Each row is a point on a tangle of strands that fork, close into loops and nearly touch. The rows are in no order.
In the rows, zero is written as 128.
Two points are linked if the straight distance between their rows is under 59.9. Some points are linked to none.
K748: [142 192 183 144  73 103 159  46 171 166 102 139 113  99  88 112  96]
K343: [115  96 110 120 174 136 105 148 106 109 144  93 127 150 143  91 124]
K205: [127  98 104 124 162 140 121 156 117 140 154 129 107 137 167 128 139]
K842: [131  97  61 100 147 151 137 180 113 171 168 149 103 130 147 126 149]
K566: [136 214 189 154 109 120 146  74 160 153 100 135 108 115 118 126 116]
K286: [108  69 106 107 105 116 114 139 117  61  97  74 186 140  80 107 102]
K684: [161 166 117  97  95  91 152  96 169 180 158 125 103 133 112 103 114]
K882: [109 116 172 163 143 151 103 125  94  69  89 130 165 114 130 154 136]
K689: [107 170 161 144 182 137 100 122 121 118 115 108 120 146 146 110 129]
K3: [163 172  89  81  98  92 145 116 160 198 180 130 100 137 115  90 120]
K827: [ 92 142 165 143 137 146  89 113  92  42  74  94 170 130  91 111 133]
K939: [108  71  68  91 104 117 132 153 135 109 119 109 167 134  92 132 108]
K639: [119  79  72 104 126 135 136 161 125 133 140 136 131 129 123 145 130]
K858: [117  61  62 109 139 165 139 181 107 126 148 145 131 115 136 141 135]
K211: [159 129 170 161  85 112 158 121 143 135 122 179 133 107 137 189 140]
K195: [ 99 204 186 173  94 134 128  65 146  94  44 144 162  88 104 170 125]
K469: [111 116 163 145 103 125 120  95 129  74  67 118 183 113  87 175 110]
K832: [146 110 116 140 151 142 139 167 121 162 165 161  95 124 183 142 161]
K600: [138 131  99 107 156 120 127 144 139 172 164 124  91 153 156 113 142]
K442: [152 107 160 169  97 124 150 142 134 131 121 177 134 106 151 195 149]
K19: [169 141 167 141  41 100 175  82 156 140 122 178 138  87 102 174 112]
K281: [ 97 144 177 164 166 157  92 128  86  71  93 121 153 121 138 128 144]
K272: [132  82 122 145 126 142 136 153 118 118 128 156 132 117 154 168 142]
K239: [104 100 143 123  97 114 111 101 129  57  67  80 199 129  63 135  97]
K201: [165 157  90  92 106 109 145 145 132 197 191 161  90 137 131 115 141]
K315: [119  95 107 121 163 137 116 147 114 121 145 115 121 143 153 118 132]
K84: [142 109 129 145 140 136 137 156 125 150 151 158 105 126 175 151 154]
K364: [108  80 129 120  98 118 111 121 117  51  81  76 196 135  69 120 103]
K834: [161 144  94 103 126 117 142 153 129 192 187 160  81 141 152 118 152]
K535: [ 90 152 172 156 147 155  87 117  83  44  76 112 161 126 112 116 146]
K16: [111  81  75  99 168 141 106 167 103 112 158  85 128 148 140  74 126]
K104: [135  96  89 124 160 155 134 174 111 159 169 147  98 124 179 129 156]
K581: [138 146  97  99 161 109 120 138 148 172 164 104  95 162 147  92 133]
K440: [155 206 195 162 108 117 142  95 154 160 126 153 102 119 139 137 128]
K503: [139 155 149 133 156 119 124 124 142 153 141 125  99 147 153 125 134]
K501: [104 129 144 133 196 149  88 141  90  90 133  78 125 152 143  67 132]
K848: [144 181 129 103 139  99 130  99 175 179 146  92  94 152 124  79 112]
K576: [167 134 161 146  60 104 167 106 149 140 129 179 131 100 119 181 126]
K574: [112 144 149 134 184 136 102 130 118 123 132 102 118 152 151 103 127]
K749: [136  97  67  99 125 144 144 178 120 176 164 161 107 127 131 141 147]
K509: [100 189 171 158 184 144  98 125 114 116 109 120 119 141 156 112 136]
K403: [109  87 136 131 136 132 105 128 105  68 102  95 165 136 102 121 118]
K260: [ 70 231 155 160 115 137 110  56 142  81  46 102 150 107  95 119 106]
K347: [ 94 213 179 168 177 146 102 120 119 118 102 128 116 134 163 120 141]
K391: [104 106 154 137 137 142  95 125  93  52  89  88 169 135  96 110 125]
K611: [145 134 149 148 141 122 134 140 135 150 141 148 104 132 165 149 147]
K402: [166 154 171 139  40  95 170  59 164 153 124 174 131  84  92 152  96]
K585: [148 165 107  94 141 101 129 118 163 184 161 104  94 158 132  86 124]
K405: [136  89 139 153 117 134 142 143 127 119 117 160 136 114 149 182 142]
K825: [114  54  67 111 145 164 129 175  99 104 148 129 136 118 136 130 131]
K294: [158 177 181 141  51  96 167  46 167 165 118 157 118  90  88 122  91]
K919: [109  94 148 146 143 141 109 127 103  77 101 118 159 127 123 146 128]
K436: [119  74 132 146 136 143 118 139 103  84 110 129 153 122 132 158 126]
K329: [117  84  66  93 111 124 140 159 134 133 132 130 141 136 107 142 123]
K651: [169 166  81  78  88 103 149 134 137 210 196 157  99 133 111 106 127]
K216: [131  74  71 113 123 162 151 182 114 152 150 172 119 113 137 156 148]
K228: [136 195 177 140  97 110 149  60 170 157  99 122 113 113  98 117 102]
K619: [126 137 135 127 165 121 115 127 135 138 135 112 115 149 146 118 128]
K371: [151 181 133 109 120  98 141  88 177 179 141 104  99 141 114  87 108]
K912: [108  73  89 103 108 112 121 140 132  93 112  95 174 137  93 127 104]
K455: [151 132  97 107 142 120 136 152 132 181 174 142  86 145 157 123 151]
K906: [115  65  75 113 163 165 119 173  89 101 156 104 128 129 148  98 132]
K293: [119  72 115 135 137 139 124 146 110 101 124 131 142 125 138 152 130]

A fork is a point with three links, a tip a point with one. Leave the first point through the second and follow the links. Name the first fork or tip that comes.
K104; K842 -> K858
K503; K611 -> K104
K576; K211 -> K919
K84; K611 -> K347
K639; K329 -> K239

A piece is all that can be reached along the links. How many separate loops has the piece of each point below (a circle has one, a figure eight two, a Y none), and how many tips (points with one link)?
K600 -> loops 1, tips 0
K574 -> loops 1, tips 2
K535 -> loops 1, tips 1

Name the points in between on the shortest way along the links from the first point to the second, in order.
K343; K858 -> K16, K906, K825
K858; K842 -> K216, K749
K749; K619 -> K842, K104, K832, K84, K611, K503
K19; K440 -> K402, K294, K748, K228, K566
